Each row is a point on a tangle of strands that fork, close into loops and nearly touch. The rows are in no order.
In the rows, zero is written as 128.
Two points are linked if the straight distance between their rows is under 69.2. Some points are linked to none.
naset: [127 169  78 134  96 159  88 152  73 211 112 119  90  51 110 148 131 114
 112 148 149 131 199 154 178 145  90 157  87 203 114 102 159  73]
kideb: [127 126 158  98 150 122 115  91 143 123 152 113 125 145 136 115 114 130
 110 120 121 147 113 115 100 106 134 151 141  91 135 150 136 145]
nav: [144 168 149  74 149 174  90 137  70 163 178  93 116  76 102 106 114 110
  73 131 110 137 194 106 188 130 129 145 129 145 145 129 195 110]
popu: [130 121 141 129 119  97 111 117 130 121 122 106 125 154 150 138 135 123
 126 121 135 127  99 141 112 129 116 145 127 126 135 110 131 148]
maz: [116 163  87 136  97 130  83 143  84 179 116 117 101  76 113 153 138 113
 114 127 132 135 160 158 155 140  83 158  96 179 125  89 155  88]
Kiz: [115 164  75 150  91 138  80 154  87 210  99 115  93  61 120 151 132 107
 113 137 144 129 176 169 158 146  75 172  86 195 120  84 161  73]
degen: [130 139  99 177  88  92 107 143 121 139  92 133 126 129 131 173 152 125
 126 120 133 115 112 161 130 143  76 140 116 168 125  78 133 129]
getu: [121 110 145 138 147 100 163  88 186  58 146 179 180 173 128 128 114 174
 140 123 135  88  61 116  78 103 154  84 174  47 119 153  85 144]
Todi: [ 94  63 137 131 100  88 137 128 145 118 131 111 115 183 192 129 132  77
 145  88  82 104  96 175  80 116 104 137 105  47 139 148  93 179]
Nop: [151 145 123 134 138 161 158 142 127 102 109 146 145 103  93 121 130 169
 159 157 157 131 141  90 155 153 183  75 142 166 125 130 118  99]
Peli: [169 160 135 132 149 183 175 143 144 101 115 173 142  90  76 109 108 180
 154 185 173 158 142  90 180 165 189  79 163 194 124 120 111  92]
mon: [100  66 133 142  93  79 146 130 154 113 115 110 125 189 190 140 138  81
 145  95  96  91  86 163  81 123 102 124 112  53 135 141  87 178]
fison: [151 140 115 159 153 152 182 142 159  84 106 161 173 124  93 109 125 171
 170 158 172 122 120  78 135 144 195  75 153 148 121 147 106 100]
vofu: [112 159  79 165  92 121  73 153 100 208  96 116  89  74 136 157 138  95
 115 130 140 135 156 183 146 145  58 185  87 195 123  73 152  87]
felag: [137 173 102 108 124 171 104 142  75 168 147 125 107  73  97 134 135 125
 116 139 127 149 189 121 181 134 109 144 104 186 121 119 162 101]
vuri: [107 102 139 121 114 103 115 150 121 157 138  95  92 162 178 125 137  78
 116  98  99 142 120 182 123 115  80 175  95 131 140  97 141 161]
Teb: [113  89 145 136 116  89 153 106 181  92 133 149 135 187 182 129 131 110
 147 116 110 104  74 142  75 123 113 115 141  48 133 152  87 190]
Besag: [139 138 130 114 143 155 146 134 116 109 122 132 142 103  93 115 121 163
 152 148 148 129 144  92 148 147 187  87 139 150 124 132 122  91]
rado: [116 102 156 132 144  90 168  95 188  63 143 181 163 175 145 126 110 156
 140 119 112  90  53 129  75 106 142  96 173  39 125 147  84 151]
veva: [122 121 157  99 140 115 109  98 128 133 145  97 118 148 137 122 117 117
  95 116 118 145 121 126 108 110 123 150 133  97 132 144 140 145]
Deki: [158 141  93 173 125 157 167 146 133 107  82 164 147 111  83 145 141 173
 159 158 158 126 142 102 160 157 162  73 136 185 117 121 110  97]
fove: [109  92 154 118 113  94 134 107 150 112 138 118 113 178 174 131 122 108
 124 110 113 123  91 150  87 118 113 130 129  71 133 149 102 172]
libe: [131 111 136 148 106  85 123 129 137 118 108 112 132 161 160 149 138 115
 130 121 136 114  88 149 109 134 106 140 123 129 132 105 119 157]
zuku: [140 171 131  91 137 165  93 142  68 171 165 103 104  72  96 119 122 105
  85 129 114 137 193 115 189 128 114 146 117 160 131 120 190 103]
pavoz: [151 152 122 136 124 169 154 151 115 120 109 153 130  91  79 129 124 170
 150 163 153 140 157  99 174 165 169  80 142 191 122 115 118  87]
piraf: [135 174  85 120 103 173  98 148  73 206 127 126  88  52 103 144 130 123
 114 157 152 139 208 141 189 146  98 152  93 208 113 112 157  78]
robu: [103  98 188  85 148 107 121 102 149 100 173 126  97 170 152 117 113  96
  86  94  74 139 122 135  91  89 118 130 147  37 138 174 116 180]
sipot: [128 133 144  88 164 156 146 109 123 111 148 131 142 110  93  98 110 165
 133 144 141 134 143  77 126 120 198  97 153 112 127 169 126  98]
mik: [149 135 107 160 155 141 178 132 163  83 107 158 182 134  96 117 131 169
 168 145 171 107 106  81 117 132 190  77 148 136 116 149 101 111]
kisi: [142 126  97 177 159 131 184 130 178  75 105 170 194 151  97 126 134 176
 179 143 175 100  84  80 107 122 185  82 149 128 110 153  90 111]
Lolut: [156 150 107 165 119 167 165 147 129 119  90 166 138  99  79 142 130 175
 151 165 163 136 153 104 175 166 161  72 138 201 123 115 111  93]
Pag: [145 119  78 191 155 125 182 137 168  74  88 171 188 152  96 140 142 177
 187 143 179  99  71  88 114 124 176  87 139 143 102 141  83 109]
Meref: [114  95 155 132 139  93 161 102 185  75 145 175 154 172 157 118 112 139
 145 117 106 103  61 136  74 113 131 113 163  40 131 147  86 162]
Vepem: [111 131 113 152  93  98  98 157 113 162 119 117  95 126 154 148 141  94
 118 108 113 136 116 186 132 136  64 170  99 166 135  68 140 130]
Fud: [116  85 133 154 113  84 166 114 187  95 120 151 148 192 182 133 138 107
 158 117 110  91  63 144  77 123 108 115 134  49 128 150  81 195]
seke: [101  87 176 100 138 117 116 128 138 145 164  93  97 161 173 106 112  68
  87  88  71 153 141 159 102  95  98 163 122  64 137 148 135 172]
tifet: [140 174 115  97 129 171 100 144  68 174 154 114 101  68  98 130 125 111
  95 135 121 142 196 122 187 129 108 144 109 176 126 117 178 101]
Golel: [113  74 123 159  95  77 159 123 170 111 102 129 138 199 184 146 146  91
 151 112 113  85  73 152  83 126 100 116 120  56 130 143  80 194]
nosa: [135 131 137 100 161 143 129 120 114 127 138 121 140 108 106 105 120 148
 139 130 125 140 131  95 123 131 168 134 131 125 133 136 143 103]
todad: [ 99  78 159 107 121  97 131 115 141 120 149 112  99 177 175 125 120  90
 116  94  86 130 108 163  89 108 110 138 122  57 133 159 103 172]
Zaf: [133 143 107 155 100 105  98 136 116 133 106 122 129 122 128 159 149 130
 132 120 136 128 118 151 134 144  93 142 116 165 130  87 140 126]
Puze: [138 138 122 132 132 122 108 126 121 122 122 115 145 121 127 129 138 138
 142 127 134 136 113 123 122 139 129 145 122 143 131 108 145 127]
Soz: [138 133 134 117 147 130 116 121 122 122 129 117 145 115 121 115 130 145
 145 126 132 137 119 113 119 132 149 146 129 131 135 121 143 114]
giv: [164 157 145 109 154 182 167 140 138 102 130 161 133  91  78 103 105 182
 149 183 171 162 150  80 180 156 198  82 164 187 123 132 114  96]
Zuba: [135 139 176  74 184 168 108  99 126 129 175 119 140  96 106  82 102 131
  88 126  99 152 162  78 120 106 162 142 163  68 146 177 158 124]
magov: [136 154  74 178  85 128  97 141 113 160  88 142 134  94 113 164 153 136
 143 135 146 121 151 146 139 154  87 142 105 190 123  91 142 105]
Sirum: [115 109 166 100 140 115 109 118 118 148 148  87 104 154 141 119 113  97
  80 107 100 148 128 143 117 105 106 160 129 101 136 129 145 136]
gusa: [124 149  65 199  67 101  89 151 110 195  67 131 116  96 125 175 142 115
 119 133 149 108 152 177 136 149  68 163  97 205 115  77 139  88]
sava: [122 122 141 126 153 119 155  85 177  60 153 172 180 156 120 117 118 183
 143 123 146  99  79 101  83 106 168  83 177  58 122 162  97 130]
nep: [ 90  68 148 117 120  97 131 124 143 121 149 108 103 180 187 122 127  76
 126  86  73 127 111 173  82 102 104 152 110  48 138 156 105 179]
Dodab: [147 151 154  76 165 172 109 124  94 148 162 103 134  95 103  96 117 125
  97 138 116 147 178  85 161 119 149 143 134 131 141 146 179 120]
dogu: [134 150  59 199  76 115 101 147 117 177  72 143 132  99 115 177 151 134
 133 135 154 112 149 153 137 151  79 148  99 206 115  91 141 102]
liba: [134 109 121 172  91  77 132 144 135 123  92 123 128 163 155 167 146 111
 132 117 129 105  88 160 119 137  86 138 116 145 126  89 117 156]
lirol: [118 150  74 180  77 106  79 154 108 195  82 124 103  86 132 167 139 106
 117 129 141 118 150 184 138 149  62 171  95 194 121  70 145  86]
zofun: [113  93 158 122 134  97 154 103 188  74 149 170 141 179 174 117 127 129
 147 115  97 110  65 140  78 115 124 115 154  35 134 157  86 180]
fad: [124 163  81 153  91 131  85 140  96 167 106 126 117  85 117 160 146 126
 128 134 142 126 155 153 151 146  84 146 103 182 122  92 149  95]
nutov: [158 135  87 183 135 143 172 144 138  94  84 159 158 123  89 143 146 173
 168 150 163 111 115  93 143 144 168  72 134 170 114 126 106 102]
kek: [121 123 172  89 161 122 116  85 154 109 164 126 122 146 131 109 111 127
  96 114 104 153 118 113  94  98 132 147 155  63 134 166 131 157]
fibi: [140 174 100 117 114 183 108 145  81 186 141 135  98  55  96 131 127 128
 122 157 141 152 205 124 188 144 109 145 104 206 116 117 154  89]
Fadeg: [151 157 164  68 161 185  95 129  81 153 178  97 128  81 106  90 111 118
  82 138 116 146 199  87 182 125 147 143 138 136 144 145 188 116]
gez: [161 158 153  91 157 187 157 136 118 114 143 146 122  94  76 103 100 172
 136 178 161 162 161  74 181 145 197  85 158 181 121 142 119  96]
kubo: [119 115 144 119 113  95 110 130 115 136 125  95 108 153 150 137 130 108
 112 110 119 131 107 157 118 122 104 151 118 128 137 104 135 137]
raso: [146 146 145  93 155 170 152 132 115 114 141 133 129 100  84 106 109 166
 142 162 152 143 155  78 159 139 200  86 149 157 121 149 122  98]
zinu: [109  91 148 126 112  92 140 106 167 101 137 135 122 182 180 129 127 108
 133 112 114 113  84 148  84 120 113 124 137  56 135 155  93 186]
geraz: [141 149 151  82 158 159 102 116  96 146 153  97 133 107 107 104 123 121
  93 130 117 146 164  96 151 118 138 151 130 127 137 139 176 123]
det: [111 106 144 125 110  96 114 145 114 148 129  99  99 156 162 133 132  90
 117 104 105 136 109 170 121 123  90 164 108 135 136  94 133 143]
lir: [156 126  73 191 145 133 174 140 153  85  74 165 173 141  91 147 153 179
 178 146 172 105  89  94 129 137 166  78 132 162 104 130  90 109]
balo: [ 85  81 112 128  92  97 113 143 115 150 132  76  93 174 212 128 158  60
 126  82  89 120 129 195 117 105  70 166  70  99 137 116 141 196]
Vib: [133 146 153  80 172 177 162 107 138  99 162 149 145 111  89  85 105 171
 135 159 147 142 153  62 134 119 210  86 163 119 124 185 117 105]
bur: [115 130 145 105 162 135 145  81 165  67 162 161 169 140 111 104 117 183
 140 126 138 114  98  90  92 107 182  82 173  64 128 173 107 121]
kab: [136 124  99 185  88  83 119 143 130 132  85 135 130 145 138 179 156 120
 134 120 130 108 100 164 127 141  76 141 112 167 121  80 120 143]
rezut: [158 147 122 142 152 165 179 146 151  87 109 164 162 110  90 109 123 171
 167 170 171 138 132  80 152 152 194  74 155 164 121 138 108  97]
kuvor: [129 130 140 104 156 137 141 113 124 110 134 129 149 115 102 106 112 159
 144 133 138 123 125  92 114 125 185 107 140 110 129 149 123  98]
dubu: [140 136 147  89 166 164 138 128 102 132 147 122 134  95  94  99 111 146
 128 139 123 142 157  85 144 126 175 126 139 139 130 144 147  98]
gof: [111 109 177  91 146 114 114  95 144 116 162 114 104 164 148 121 111 107
  86 107  95 148 117 132  95  98 121 140 146  64 135 164 124 165]
tepit: [ 97  95 132 122 109 103 113 148 120 157 136  88  88 168 193 123 148  68
 117  93  97 138 129 186 124 107  74 169  85 124 140 106 146 184]
gobu: [134 146 118 132 119 116  99 130 112 129 118 115 132 126 128 145 145 133
 134 127 134 131 118 139 132 138 110 146 119 154 130  98 145 128]
dal: [ 89  73 122 119 106 100 118 134 125 142 136  81 104 179 208 123 148  59
 124  82  83 126 124 186 102 103  85 168  83  78 136 133 133 200]
zol: [130 140 160  83 154 138  95 111 103 151 156  84 123 122 112 111 118 111
  73 119 113 142 149 112 143 111 124 152 135 109 137 138 175 125]
Metus: [110  98 169 101 140 112 117 124 127 150 153  89 100 159 163 110 113  83
  87 100  88 152 128 155 109 100 100 162 123  92 135 131 136 151]

How many points has the smallest loop of links through each point below? Write - if it is on no loop.
lir: 11
maz: 8
zinu: 9
tifet: -

A fork is a point with three links, a tip a point with one. Leave the first point through the second and follow the links. Name the first fork or tip that comes.
dogu; magov: Kiz
nutov; lir: Nop
kubo; det: dal
Golel; mon: Teb
robu; gof: seke
Sirum; veva: robu
piraf; fibi: zol
Besag; raso: Peli
kab; degen: nosa

Name the points in between on the shortest way along the links from the first point to the second, in order.
Sirum; robu: veva, kideb, kek, gof
Pag; Besag: kisi, mik, fison, rezut, Nop
rado; Golel: Meref, zofun, Teb, Fud
vofu; Dodab: Kiz, naset, piraf, fibi, felag, tifet, zuku, nav, Fadeg
